Each row is a point on a tangle of strands that fork, close into loops and nearly touch. The rows are in no order.
(in the rows, 100 means zero)
Two points are linked if the straight distance between their rows is under 60.9. Some points are linked to none.
Z74: 118  93 118  88 123  79 108  95 113  93 109  90  96  89 104  91  81 102 103 129  92 101 115 103 127  88  69  99  89 102
Z448:  98  90  97 105  95 113 100 112 101  81 103 107 114 109 116 105 114 124  89  74  97 130 112 118 101  93  90 119 103  69
Z950: 134  81  87 117 134  90 101 117  90  84 115  94 102 109 103  84  85  92  89 104  77  72 118  97  95  82  90  90  80  72
Z624:  90 107 110  93  85  87 114  85 106 105  73  96 120 117 101  94 116  76  83 100  95 130  95  99  65  84 104  94 105 107
Z758: 102  99  79  91 101  88 112  93  98 102  80 101 114  94 103 111  86  91  97 102 103 102 104  85 114  88 110  73  90  96
Z634: 100  77  74 125 113 111  99 102  98  88  86 107  97 101 101 103  94  99 104  95  86  94 106  92 112  99  91  85  95  78
Z715:  93 106  97 107  87  85  91 103 104 114  84 116  78 124  88 100 102 100  95  76  88  92  69 101  70  93 113  88 110 102
Z295: 107  94  80 127  96  89  94 100  87  82  89  98 100  88 108 106  99 116 108  95 112 109  95 101  78 111 117  90  95  88
Z901:  99 115  94  97 111  85  84 112  99 121  74 112  87 108  96  98  92 110 115  98 105  94  96  97  93 110 126 106 127  82
Z137: 115 113 103  92 118  69 102  83 120  90 109  76  78  90  96  92  80 117  97 127  87  85 101 119 131  98  76 103  97  90
Z838:  90  93  81  96  95  94 108 104 108  86  99 104 111 110 107 111 119 118  73  96 113 115 112 101  80  81 116  94  87  69
Z462:  97 101  94 113  94  81 107 111  99  93  96 109  75 124 104 101  91 128  93  66  91  98 101 109 101 107 114 111 133  89
Z906: 111  88 115  89 101 103 103  94 106 118 110 108  95  90 116  98 101  96 110 109 100 114 113 119 106  97 104 127 113  78
Z653:  99 108 104  85 109  88  87  92 114  84  74 103  86 112  94 103  85  96 108 104 104 100  82  87 113 105 116 116 123 109
Z283: 111 118  98 102  94  69 115  92  95 117 101  96 111 116 109  98 114 103 105  99  97 107 105 108  70  59 101  74  87 103
Z67:  72 122 138  99 110 116  78 114 105 106  93 124  58 116 105  96 105 114  95  82  95  84  89 104  99 104 103 139 136 110
Z843:  61  98 111  94  79 123 101  92 105  97  88 125  93 113  87 101 125 102  88  78  97 100  93 105  99  89  95 118 115  87
Z588: 103 114  77 119 113  95  80 102  96  87 105 101  97  81  78 105  90 109 121  96 108  71  84  85  98 128 129 104 109 105
Z850:  56  87 124 111  88 121  72  76  97 101  83 122  93 107  93  97 107  96  99  75  97  90  75 115  83 129 100 127 108 128
Z808: 115  93 100  94 106  86  98 125  80 107 110 100 100 118 106 109  96 124  99  99  88 103 116 117 105 100 110 105 120  83
Z733: 125  93 107 103 114  93 127  99 111  96 130 102 116  84 107  84  90  79  84 124  95 105 133  84  94 101  76  93  82  97
Z742: 115  88 104  81 114 133 118 115 108  96 126  90 127  75 127  80  99  77  88 111  99  94 133  75 101  91  67  81  75  97
Z434: 107 125 102 105  93  73 106 115  86 110  98  89 105 120  88 100 102 109 110  98 109 103  96 100  77  81 101  87  87 107
Z96:  94  81  93  98  95 116 110  97 105  90  95 108 101  92 109 106 108  83  93 124 115 114 105  83 107 101 111 113  95  82
Z279:  95  90  85  98  98 110 112 102 110 114  94 104  97 113  87 109  87  87  97 100  95  91 106 104 113 116 119 106 121  84
Z757:  85 123 129  95 104 125  83 102 100 110 101 111  73 104  92 102 110 101  99  90 112  84  84 105 115  88 105 145 121 122
Z391: 104 106  96 110  82  85  98 100  85  87  93 100 106 103  75 110  88 105  95  76  95  97  86  90  97  88 110  98 102 115
Z206:  80  90 101 120 104 100  95  85  94 101  65 105  91  91  99 102 106  95 123  95 102 118  79  90 124 101  93 103 102  97
Z940:  99  91 103 114  94 102 109  82  83  99 101  92 113  74  99  95 102  97 115 121 118 103 123 108  91 114  83  84  93 114
Z252:  67  97 100 122  98 111 101  93 102 107  68 100  64 116 104 116 104 111 106  79  85  90  72 103 109 113 105 109 125 113
Z620:  74 103  99 100  88 117 100 125  91 105  83 114  84 104 108 103 110 106  82  75 104 106  96  86 109 104 119 125 133  75
Z377:  83 107 106 101  90 115  95  66 100 110  96 100 107  91  91  83 107  70 122 105 126  96  97 102 117 108  86 113 103 152
Z505:  86  95 103 105  95  99  96 100  94  94  86 113  98 119 114 106 110 129  92  75  92 113 107 121  96 103 103 121 120  89
Z593: 109 104  77 108  86  76 113  93  92  89 101 103 128  82 126  89 129  92  71 106 105 121 116  86  67  81  95  75  82  81
Z210: 104  75  99 102 119 109 115 121 108  95 104 101  97 101 121  91 103 107  85  86  91 103 120  94 105  85 106  99  97  36
Z457: 132  96  92 107 109  76 110 106  91  95 112 107 126 104 117  95 100  95  78 111  81 123 119  92  89  78  85  82  77  99
Z14:  91 100  90 109  92 119  82  98 106  90  88 103  90 104 100 104  98 112 124  88 120 105  89 106  93 137 114 119 117 102
Z130:  86 124 112  84  96  89  90  73 119 112  96  82  85 102  86  93  94  98 120 123 107  84  85 117 131 111  83 108 108 131
Z535: 101 103  97  91 102 131  95  95  79 108 109  87 107  89 101 107 105  91 110 107 121  90 113 109 137  88 102 112  99 121
Z364: 101 115 110 101 107  74 103  87 110 106  99  85  85  99  84 103  88 108 119 111  99  89  96 115 125  93  82 109  99 110
Z3: 121  97 102 102 115 105  87  99  91  84 109  88 104  57 104  78  79  96 107 123 104  86 118  88 117 109  58  82  82 116
Z984:  77 103 108 113  91  97  87  97 109  97  85 115  78 103  79  92  99 108 113 101 110  99  71  93  63 133 111  99 106 109
Z913:  91 102  95  90 101 103 115 104 110 107 103 111 106 127  77 105  97  92  91  97 103  90 108 102  85 100 126  96 108  93
Z268: 131 110  96  91  99  61 109 115  97 109 122  97 103 114  95 101  88 102  85 104  91  95 100 100  96  87 126  97  99  96
Z685: 103  95  87  92  98 116 122 117  87  94 109  85 122  99 112 109 101  91  96 118 108  87 118  79 117  99  85  76  74  95
Z924:  69  99 122 111  88 129  83  81 105 106  95 112  97 107  94  96 110  93 106  94 124 104  89 120  79 126 104 128  98 128
Z306:  73 109 118 103  96 127  68  97 100 111  79 117  90  83  90 100  94  83  96  71 110 108  62  92  94 130 126 115 108 119
Z911:  90 110 119  67  80 126  98 110  94 113 121 104 115 113  91  94 116  75  85 109 123 114 103  92 107  98 104 113 104 134
Z680:  63 111 114  85  97 100 105  99  94 112  69 108 108 115  88 114 114 109  75  90 104 115  92  98  95  79 108  92  98 100
Z280:  96  97 108 105  99  92 111  90 108 108 100 115 118  82 111  95 118  95  99 120 103 130 122 103  90  90  76  97  84  83
Z531: 109  96 124  72 124  91 120 104 109  98 135  82 115 104 106  98 112  99 100 135  97 118 116  93 129  89  94  99  95 121
Z983:  84 114 128  91  92 112 100 105  98 103  89 100  93 120 106 103 121  98  99 110 108 130  82  94  93  88  89 124  99 117
Z492:  94  98  89 119 107  77 100  94  99 110  86 122 103 100  95 104  90 113  88  68  97 102 105 108  98  86 123 101 106  74
Z392: 127 104  82 104 114  77 109 125  99  99 128  95  99 120 108 110 100 110  95 110  95  81 104  91  91  88 125 102  92  76
Z276: 108 134 106  89  94  79 114  96 108 114 104  81 109 112  97 101  98 106 122 109 111 106 105 102  85  94  86  87  97 125
Z485: 118 112 117  72 111  92  96 102 104  96 118  82 102 128  95 104 106 103 111 107  85  95  95 111  89  87 110 118 121 119
Z654: 118  94  70 124 124 100 101  92  95  93 102  87 110  64 111  96  87  91 110 115  94  87 102  80  93 123  84  60  71 105
Z932: 128 102 101  73  88 103 104 120  96 103 122  86 122 102 105  97 103  83 110 105  86 106 105  94 105  83  92 105 101  97
Z201:  98  86  87 118  96  91 110 127  94  87 101 112  79 108 108  95  92 125  92  69  86  95 113  99 115 105  97 101 123  69
Z594:  95  96  87 107  87  92 101  71 105 103 104  96 102  66  81  92  99  86 129  88  94  89  67  88  85 118 111  74 102 123
Z514: 113 116  87  90 105 113  86  90  97 109 118  99  94  80  93 105 102  89 102 124 112  73 102 108 147  93  91 121 101 122
Z338:  69  87 109 111  82 121  87  87  96 110  74 113  85  99 106  93 119  90 109  88 120 119  77 107 129 105  91 122 103 102
Z472:  73 116 108  99 112 104  72  98 103 115  76 113  69  97  86 106  93 110 103  70  86  71  54  97  83 131 120  80 116 123
Z432: 113  87 106  84 112 131  99 103 105 127 137 101  90 101 125 106 117 108 112 113 108 106 114 135 138  99  87 117  97 105
Z17: 122  97 102 104  99 101  85  95  90  94 114  89  94  67 114  95  82 106 113 124 107  96 114 113 118 106  73 102  91 110
Z965: 110  76  74 120  96  80 100  82  86  98  95 118 119  74  98  97  96  83  90  94  78 106  95  94  92 106 104  60  83 102
Z931: 114  98 112  82  87 118 102 102 107  91 113  91  96 111 118 103 111  93 116 109 105 118  95 100 130  83  75 123 100 119
Z626:  98 123  99  93  89 119  85 109  91 130  94  98  91  97  91 114  96  98 117  95 109  84  87 113 108 113 111 115 118 107
Z542: 113  75  87 117  99  94 119 124  98 101 105  86  81 128 103 107  91 102  97 106  81  97  97 103 107 105  91  93  99  76
Z960:  89 115  98 115 109 102  91  94 100  91  89  99  96  81  87 102  94 103 117 102 130  91  89  73  87 114 132 105 100 101
Z697:  92  99  92 113 112 109 110 114  92 107  89 100 102  96 104 101 109 103  94  89 100 101 114  96 105  84 103 106  98  45
Z218:  87  97 130  80  87  86 107  82 102 113 106  99 123 110 105 105 108 106 108  94 102 115 112 125  92  92  92 108 104 122
Z441:  98  90  83 111 104 104 113  93 117 104  99  99 106  96  84 104  82  73 106 112 104  98  98  88 117 123 109 100  97  99
Z435:  79 116 124 101 103  94  85 113  98  99  74 119  70 131  90  99  98 108  69  65  88  81  75 102  70  91 121  87 111 101
Z789:  71 107 137  89 103 108  82  91 114  95  88 124  80 110  73  99  88 101  85  89  96  79  86 103  75 114 108 109 112 126
Z419: 100 105  96 102  89  66 104  72 112 100  90  91  95 109  76  93  83  98 111  90  89  80  81 111  95 101 103  88 109 118
Z510:  92 127 110  89  90 101 105  75 112 115 112  89  93  99  91  94 107  86 118 124 120  91 101 107 116 111  75 105 103 149
Z177: 112  85  80 116  93  84 109  86  89  87 106 116 121  71 106  92 102  83  73 100  87  93 110  76  89  84  91  60  74  93
Z657: 127  98 110  96 100 117 106 105  95 101 127  90 112  84 112  93 104  84 110 103  89 108 122  97 110  84  64 100  88 106
Z389: 105  94  94  79 109 102 112 129 110 100 124  98 108 125 107 106 116 111 111 124 103 116 113  91  97 102 106  92  89  76
Z309: 132  86  75 121 113  79  93 127  84  83 102  82  90 107 103  85  80 104  99  95  84  66 103  96 109  96  98  83  94  71
Z545: 111  95  86 118 103 104  87 100  88  85 113  99  97  61  87 103  86 103 118 108 108  73 104  95 104 117 107 104 100  99
Z337: 125  94  92 112 113  99 115 100 101  83 115  89 117  81 116  89  86  72  89 133  97  99 124  75 106 117  80  99  87 115
Z751: 123 103  99 109  92  63  99 112  81 100 101  99  93  98 106  99  98 120 108 111  99 105 104 101  89  87  89  85  86  92
Z51: 121  93 110 100 110 118 114 103 102 105 117  89 118  87 121  97 113  99 104  94  86 124 119 115  97  75  79 103  80  76
Z225: 116  92  77 106  98  65 101  84 113  79  97  88  96 100  87  93  75  92 109  96  88  88  86  97 116 108  98  73  97 110
Z678:  92 102 113  92  94 123 103 113  89 109 107  89 103 125 102 114 114 114 109  86 103 113 104 121 118  92  91 119 106 108
Z265: 107  80  86 104 129 120 102 112 109  81  91  96 110 100 113  94  89  89 102 115  94  92 123  87 103  95  89  86  83  73
Z21: 119  84 109  86 116 102 114 113  99  89 138  85 110 120 104 109 124 116 103  95  76 109 108 104  97  75 104  92  90  98
Z307: 100 110  98  91 100  91  90 106  98 126  92 100  73 104 101 107  94 114 111  97  93  81  96 117 104 109 112 115 136  95
Z353: 107  96 109 105 106  99 126  96 105 110 110 104 126  77 119  80 109  75  84 117  95 127 134  82  96  96  63  86  80  86
Z159:  92 124 106  99  84  85  87  94 107 116  76 111  92 106  91 100  94  91 101  83  92 101  63  90  69  92 108  78  95 125
Z941: 128  91 105  74 105 102 109 109 101 113 116  91 117  87 124  99 100 105 100  95  83 116 122 117  95  77  94  77  92  74
Z515: 118 107 102  80 117 108  95  98 106 116 121  75  95 105 107 100  99 108 115 115  81  85 113 141 136  98  76 113 109 101
Z335: 129  90 109  80 133 116 114 127 110 103 130  92 118  90 119  91  86 101  81 109  81  94 123  81 111  84  66  82  65  96
Z203:  80 103 100 106 105  99 105 133  87 110  80 105  95 122  91 109 101 105  84  96 105 100  95  78  98 103 128 112 110  77
Z184:  69 120  96 116 111 103  92  94  90 102  75 109 118  77  79  99 110  91 108  91 121 106  82  68  79 114 126  87  90 111
Z127:  72  84 109 113  86 107  87  80 104  98  86 131  97 103  87 101 108 104 107  76  93  96  89 108  98 110  95 119 117 105
Z101: 119  92 113  94  85  69 110  97  94 107 109  97  96  91 113 105  91 116 104 119  97 112 109 118 101  97  81  92  93 109
Z107: 107 113  97 107 100 111  88  87 109 114 118  85  66  96  97  98 101  91  95 121 104  83  88 127 140 115 100 143 120 108
Z793: 109 110  97  71  84 110 100 104 103 104 115  96  95  90 107 109  94  92 103 132 119  95 104  92 112 109 109 110 105 115
Z208:  90  94  92 112 105  83 102 103  88  84  89 107  71  98  90 109  95 119 102 102 102  81  96  87 112  94 111  97 113  84
Z754:  83 113 126 105  83 106  85 102 100 103  76 104 100  98  88  98  89  98  86  65 108 118  72 101  80 118 115 113 105 105
Z98: 115  86  89 113 124 111  95 110  98  87 100  92 109  70 107  85  68  93  94 119  97  88 111  82 107 122  67  67  64 109
Z489:  82  89  85 112  89 101 106  83 102  91  91 113 118  65 102  98 114  83  80 115 110 124  99  79  94 106 106  94  91  87
Z495:  85 107 107  91 100 130  93 112 112  94 101 114  86 130  94 101 110  98 102 102 113  98  94  96  88 111 111 129 123 105
Z959: 118  82  87 101 108  79 107  81 109  97  89 104 102  95 115  96  82  88  94  94  89  95 110 100 108  78  97  73  87  88
Z700: 121  96 116  76 115  95 111 106 116  98 142  75 105 123  95 103 123 109 118 112  70 105 101 107 106  84 110 101 106 113
Z341: 122 118  83 103 103 105  87 105  97  85 111  87  88 100  97 116  95 105 100 110  92  79  87  91 101 104 116 129 113 111
Z41:  79 112 151  69  99 117  82 104 113 113 111 120  86 119  86  94  97  94  82  99  99  93  93 116  77 115 103 124 109 125
Z962: 103  75  89  92  92 136 100 104  95  92 103 103 101 105 113 108 103  88  87 115 103 106 114 105 119 101 104 114 107  90
Z298: 115  94  95  87  99  91  97 119  85 110 110  96 102  98  91 102  88 106 113 112  88  80 117 114 110 102  94  94 113  86
Z52:  87 107 110 111  94 133  83 103 111 102  94 108  74 115  99  97 105  97 111  93 115  99  83 114  85 133 108 135 116 121
Z376: 128 103  92  87 103  73 113 105  96 106 122  91 106  95  95  98  83  95  90 128  87  80 116 102 108  91  97  83  96  96
Z171: 110 137 103  86 103  87 114  85 111  96 119  68 102 104  90  89 101  95 118 128 105  92 110 103 109 102  76  98 105 128
Z927:  77 121 128  92  89 120  99  86 119 110  95 101 103 103  93  94 102  91 100  93 120 113  96 110  65 111 105 122  98 118
Z527: 136  96  83 121 101  63 108  98  88  88 112 106 119  91 120  81  92  87  79  99  96  99 117  79  85  81  95  63  76 100
Z728: 101  87  97 128  93  80 111  85  87  90 102  98 109  81  93  91  85 104  98 100 102 107 117 110  87 106  79  64  78 104
Z322:  67 121 105 104 113 118  77 104  98 103  68 112 110 102  70  99 107  87  96  86 112  98  82  81  71 113 123  92  96 100
Z719: 105  91 106  80 104 111 124 115 106  94 118  80 121 113 116 101 128  95 103 124  98 132 116  87  89  93 103  91  88  90
Z961: 113  99  92 105 117 107  92  81 115  92 105  87  92  90  95  91  85  80 127 118 106  89 106 110 124 116  96 125 114 104
Z507: 118  99  94  87 106 102 125 121 105  94 113  89 134  92 136  90 104  80  93 121 101  88 126  61  99  95  76  76  70  88
Z625:  89  78  88 110  93  66 106  94 104  93  92 115 118 115  93  86 107  94  71  97 101 127 109 115  88  92 105  78  85  74
Z205: 110  89 100 104 117  81  97  89 112  89  95 102  90  97  92  93  84  95 117 125 104  91 108  99 102 105 103 110 111  86
Z339: 121  86 109  75 128 126  98 111 103 112 131  77 103  99 120 106  96 111 101 108  91 101 124 135 137  97  84  96  96  98
Z865: 118 104  86 108  91 115 104 102  99  82 113  89  83  90 108 120  99 104 105 101  96  85  93  88 106  85  98 116 100 101
Z406:  91  94 124  78  82 121 105 115  93 110 123  85 118 127  98 101 128 110 109  98 100 132 102 124  93 100  97 110  99 109
Z48: 105  67  90 109 104  87  99 105  95  95  98 114 108 115 107  80  97 104  72  94  82 114 117 121  93  87  87  73  84  60
Z383:  79 108  94  94  70 114  89 104  97  91  86 113  93  86  94 106 116 108  98  93 114 104  79  82  75 103 113 102 104  92
Z417:  94 130 129  85  92 120  78  93 114 119 105 117  87 102  99  91 102  87 116  89 120 100  85 111 103  95  90 143 102 128
Z458: 110  90  91  98  93  97 121 105 105  89 122  97 105 113 110 116 111 118  81  99  96 107 112  98  85  79 106  86  87  94
Z672:  91 111  86  99  88  97 110  96 104  99 103 104 111 102  78 100 102  97  97  94 113  77 105  85  70  95 127  80  93  96
Z528: 115  92  80  90  97  92 119 112 101  87 115  91 133  99 134  88 120  87  70 116  97 114 123  83  71  89  97  74  77  72
Z471:  75 112  98 111 106  97  84  86  99  93  73 116 103 107  95 110 110 124  95  83 111 110  93 107  70  94 121 106 103 105
Z556:  94 110 105  99  83 113 111  86  96 104 100 102 118  87 108 103 124  83  96 113 113 121 111  92  87  92  90 105  99 125
Z576:  87 108  81 117 105  88  89 103  99 121  80 116  76 104  83 105 101 104  99  67  77  82  55  92  87 111 127  76 115 110
Z756:  96 125 111  84  86  92 101  88 103 112  75 104 102 114  99  99 112  70  95 102  91 110  80  86  67  84  98  86 102 124
Z347:  73 103 101 103  86 101  92 107 112  99  62 107  94 111  91  96 102  93  77  69  98 126  71  91  88 111 119 110 110  84
Z209:  99 100 102  95  98  88 101  89 119  91  92 107  88 115 103 101  94 109 111 107 106 108  97 106  84 102 107 111 109 103
Z321: 115  82  69 128 127  91  92  99  95  89  96  95  98  73 109 103  87  98 114 108  90  89  84  77 106 122 107  73  83  88
Z476: 115 112 116  92  92  99 104  90 100 118 125  65  95  98 100  99 100  97 114 115  96  93  97 133 132 104  78 127 103 127
Z716: 116  91  86 106  99  83 118  99 108  86 103  88 115  88  98  94  78  79  97 124 107  94 111  76 100 119 111  92  94 104
Z289:  75 109  86  97  91 100 107  94 107  97  75 101 119 108  97 112 116 110  78  93 115 122 100  99  92  89 106  87  88  86
Z581: 102 111 111  85  84  69 115  70 118  95 110  93 102 106  86  92  91  94  98 102  96  80  98 110  85  93  94  92 111 136
Z6:  98 122  96 103  98  94 103  86 108 118  82  82  98 100  79 102  87  75 108 111  99  99  78  96  96 123 109  94 107 137
Z635:  91  85  89 110  97 112  84  79  90  93 103 107  85  78  93 106  95 105 116 110 107  78 101 112 112 115 108 104 116 108
Z551: 106 101 100  82 101  83 115 119 100  92 124  90 134 111 110  94 136 101  79 115  97 133 116  87  68  92 115  88  83  78
Z958:  68 122 120 103 110 115  74 116  90 112  67 116  73 107  93 106  98 113  85  61  95  82  79  96  73 112 119  90 117 105
Z605:  85 106  96 109  95 119 101  72  94 105  95 102 113  79 100  95 114  83 124 112 123 104 108  93  98 106  90  92  95 131
Z145: 100 119  90 117 103  84  78 107 100  92  96 107  73  99  77  98  91 115 115  98 100  80  68  92  77 126 121 100 114 108
Z872:  89  86  82 114  86 106  86  91  97  80  73 100  96  95 104 101 105 115 114  75 108 110  89 105  81 127 119  97 116  83
Z782:  84  93 112  90  66  73 107  87 100 106  89 109 123 105  98  99 101 116  95  86  98 121 107 126  90  97  88  90  91 101
Z344: 101 104 105  94 116  94 106 133  92 113 117 105 113 128  99 101 114 125  93  76  87 118 116 117  93  98 124 113 119  68
Z933:  91  86  95  93  94 102 105 135  95  91 115 111  91 124 101 106 119 126 103 110 108 105 108  95  92 104 101  97 104  68
Z418: 103 101  72 125 113  68  96 107  91  94  91 104  80 108  91  97  92 113 116  98 103  72  83  82 101  99 119  79 101  85
Z134: 107 102 103  98  81 111 109 107  89 113 110  97 110  99 101 121 103 110 100  92  91 117 102 117 117  90  80 109  90 113
Z65:  93 100 110  97  84 121 101  90 108 107  87  96  90 104 110 102 114  79 113 104 117 119  83  97 123  92  89 121 100 117
Z63:  57  99 126  94  81 131  84 100 104 104  81 119  84 118  97  99 124 106  97  80 116 111  78 104 110 103  87 128 106 105
Z77:  95  97 108 112  89  79 108  81  95 104  98 101 100  82  97 111  98 108 105 123 109 103 102 112  97 109  88  97  95 129
Z109: 105  80 103  96  97 124  87 107  93  94  99 111 110  75 116  90  99  99  98 111 109 116 118 105 116  99  71  97  85  81
Z925: 123  87  94  82 109  87 111 101 105 105 108 100 104 107 112  98  91 106  98  89  85  95 117 113  98  67 105  84  99  68
Z453:  79 116 136  87 111 122  84 116 104 103 105 115  78 137  95 103 111 108  94  96  92  93  89 107  78 103 105 128 125 113
Z399:  98  81  93 117  80  61  97  80 100  97  80 118 118 100 100  94  96  99  87  81  95 125  95 118  90  99 100  81  91  94
Z440: 111 108  94  98  90  89  93  93 101 116 111  86  73  87  93 104  91 106  99 123  88  73  93 123 121 118 105 121 126 102
Z656:  89 113 114 105  76 101  96 100  95  91  87 101 109  97  73  94  95  90 101  76 104 107  80  85  83 110 102 107  98 128
Z760: 122  87  96 108 126 119 105  93 118  90 108  94  92  77 112  95  74  91 101 110  93  85 119 101 111  98  83  98  84  82
Z669: 110 113  70  99  98  65  96 100 112  82 104  90  78 115  80  99  79 115  96 100  92  73  83  98 121 103 104  86 106 103
Z601:  88 127 127  78  95  85 102  76 118 102 101 102  98 119  87 100  95 104 106  91  97  82  92 109  71  86  98 102 105 134
Z883:  93 117 106  87  89 120  90  91  79 119 104  89  99  90  84 110 107  93 104 107 111  77  95 109 109  98 106 111 111 138
Z156:  85 102 108  96 100 107 108 118 100 123 104 112  96 133 101 117 117 130  87  79  87 109 101 126  87  97 114 113 120  90
Z278: 124  94 128  71 125  93 109  98 105 103 140  77 104  84 112  91  91 104  95 129  85 106 121 111 138  98  71  94  93 121
Z340: 108  96  78 122  96  76  98  75  93  99  97 107 113  85  89  94 102  86 112  93  89  94  89  95  76 102 115  73  99 111
Z875:  83  86  84 107 100  96  95  81  96  90  90 104  93  80  84 108 103 103 125  96  98  90  65  83  99 117 121  79 106 110
Z336: 125  91  99  99 140 107 108 126  95  99 122  97 118  99 111  94  86 110  81 104  83  81 125  95  95  78  82  81  64  77
Z226: 114  72 103  92 134 104 109 138  97  97 107  94  95 109 122  87  88 115  78  89  78  90 121  90 120  91  96  94  94  56
Z692: 112  81  95 110 126  91 108 133  97  92 106 108  87 118 112  88  79 129  84  77  82  93 127 107 128 105  85  97 116  67
Z706: 113  83  89 123 103  97 103 107  86  83  97  86 110  80 108  94  82 108  97 102 110 100 117 101  83 108  99  74  77  81
Z936: 120  84  90 111 115  98 102 106  82  88  94  82 107 103 119 101  92 123  92  99  96 103 126 120  82  90  93  74  84  88
Z240: 104 101  86 121 108  83 115 118  89  97 107 106  98 102  94 109 105 108  90 111 105  90 102  81  89  85 118  99  78  72
Z998:  96 109  85 112  92  84 115  80  99 106  93 110 120  72 113  99 126  88  78 119 108 130 113  83  79 100  90  83  85  94
Z664: 114  96 105  96  85 112 121  92  92 100 123  91 120  84 120 103 111  87  89 112 100 118 127  94 100  90  83 102  97 116
Z852:  91 125 121  86  98 101  82  94 120  98  84 108  86  92  87 101  79  91  99  96 117 101  75  78  99 114 118 114 106 124
Z281: 114  97  80 105  96 119  93  92 104 105 114 104 100  64 103 109  87  79 105 110 103  87  98  90 141 107  95 108  96 111
Z95:  72 102  85 113  88 106  91  80 109  95  81 110 118  74  92  96 121  90  93  98 108 133  82  92  75 123 111  98  94  88
Z811:  74 100 105 108  93  94  83  78  89 109  57 110 107  89 104 110 109  98 105  92  96 130  75  97  96 107 106 104 104 107
Z187: 106 104  84  99 102  85 103  87 109  86 111 109 119 107  92 100  90 114 104  89 112  87 122 104  82  88 106  81  93  96
Z154: 115 105 106  87 114 104  90 105  97  82 109  83  93 116 105 109 102 112 112 118  95  97 105 107 110  93 104 132 119 106
Z574:  69 103  93 102  94 137  92 112  88 110  86  98  95  94  83 106 106  84 102  96 137  96  82  77 125 120 122 106  98 110
Z86: 106  92  91 112  81  95  98 101  94  86 100 109 114  83  82 101  82 101 105  82  95 102  96  87 115 104  92  93  94  99
Z606: 117  83 103  89 121 118  93  92 117  89 100 103  93  95 124 103  84 107 107 100  88  99 117 119 122  93  76 108 103  91
Z367: 124  97  67 131 114  70  89 108  86  85 101  88  90  92 102  89  83 104 112 100  94  67  86  86 104  98 106  68  80  86
Z710: 108  83 102 102 113 116  94  77 111  97  96  96  91  98 118 100  87  91 116  99 108  98 111 127 133 106  92 128 105 107
Z994:  83 108 117  86 101 102 104 117  94 108 104  98 104 127  94 115 120 119  82  98 100 118  98 105  84  85 116 101 101  94
Z371:  95 105  96 104  76 126  87 101  90  90 101 106  88  89 102 114 112 109 109  87 110  93  90  91  97  92 102 119 111 105
Z484: 117  92 119  98  98 113 100  93  93 107 132  75  85  78 112  93  93 108 107 116 112  97 115 133 128 102  68 113  90 118
Z45: 113 107  91  78  88  97 110  97 100 105  99  92 122 100 104 101  95  74 103 104  96 100 105  79 107  83  98  89 100 107
Z934: 110 106 100  90 118 119 112 121 104 106 117  83 100  96 113 109  97 108 107 106 115  96 113  87 138  88 107 121  93  85
Z215:  86 122 119  87  86 115  76  90 101 118  85 112  98  74  93  94  91  83 111  81 122 109  72  83 102 117 116 104 101 126
Z898:  77 112 124  80  78 131  95 103  99 109 103  95 114 115  96  98 120 107  94  85 115 118  99 126  73 105 105 119 103 109
Z82:  98 106 110  94 107 113 111 117  86 109 106  97  98  95 107 117 113 120 102  93 105 103 110  93 115  75 106 113 102  71
Z350:  86  92  99 131 111 103 102  87  99  93  77  94  77 113 101 113 101 106 116  95  91 100  86 105 122 102  89 118 107 109
Z277:  87  88 100  93  83 137  94 111  89 108  95 108  92 113 111 101 120  90  89  92 109 111  97 107 123 100 114 128 122  82
Z987: 118  93  85 116  92  76 113 107  97 100 104  87 109 120  94  85  93  87 100  88  95  97 105 102  83  86 112  78  89  78
Z673:  79 107  87 104 100 116  93 126  87 101  87 107 104 108  80 110  95  98  97  95 115  87  91  75 116 119 123 108 104  98
Z753:  77 105 130  86  97  86  98  90 105  97  95 118  95 132  81 102 103 105  85  87  91  88  89 109  79  87 110 108 109 121
Z446:  91  77  84 112 103  91  91  89  86  92  91 109  74  83  87 105  97 104 114  99  86  76  80  96 120 116 109  93 122  96
Z488:  81 101 115 101  90  94 103  74 102 109  66  99 111  95  99  94 108  84 104  94 101 128  94 104  82  92 105 112 103 100
Z718: 118  85  95  95  95 101  98 112  95  83 101  99 116 121 117 103  97 116  98  85  85 124 113 119 105  91  77 102  97  89
Z964: 118  97  78 110 104 110  96 105 109  89 104  97 107  77  97 106  71  91 109  88  99  88  98  82 134 108  83 100  85 101
Z951: 103  70  80 117  99 105 111 116  96  90  90 103  98 128 104 101 103 104  90  92  77 104 109 107 102  94  82  80  93  61

A piece is two or more points that can be reached from each other along the links. Count, over all rows, the pieces, the separate loops (a circle has one, a figure eight two, a Y none), the forks (points with three links) and the tips (points with one).
pieces -> 5
loops -> 3
forks -> 23
tips -> 27

How many points has the smallest loop of links through each point below? Write - if it is on no loop.
Z51 -> 8
Z605 -> 10
Z41 -> -
Z435 -> 5
Z208 -> -
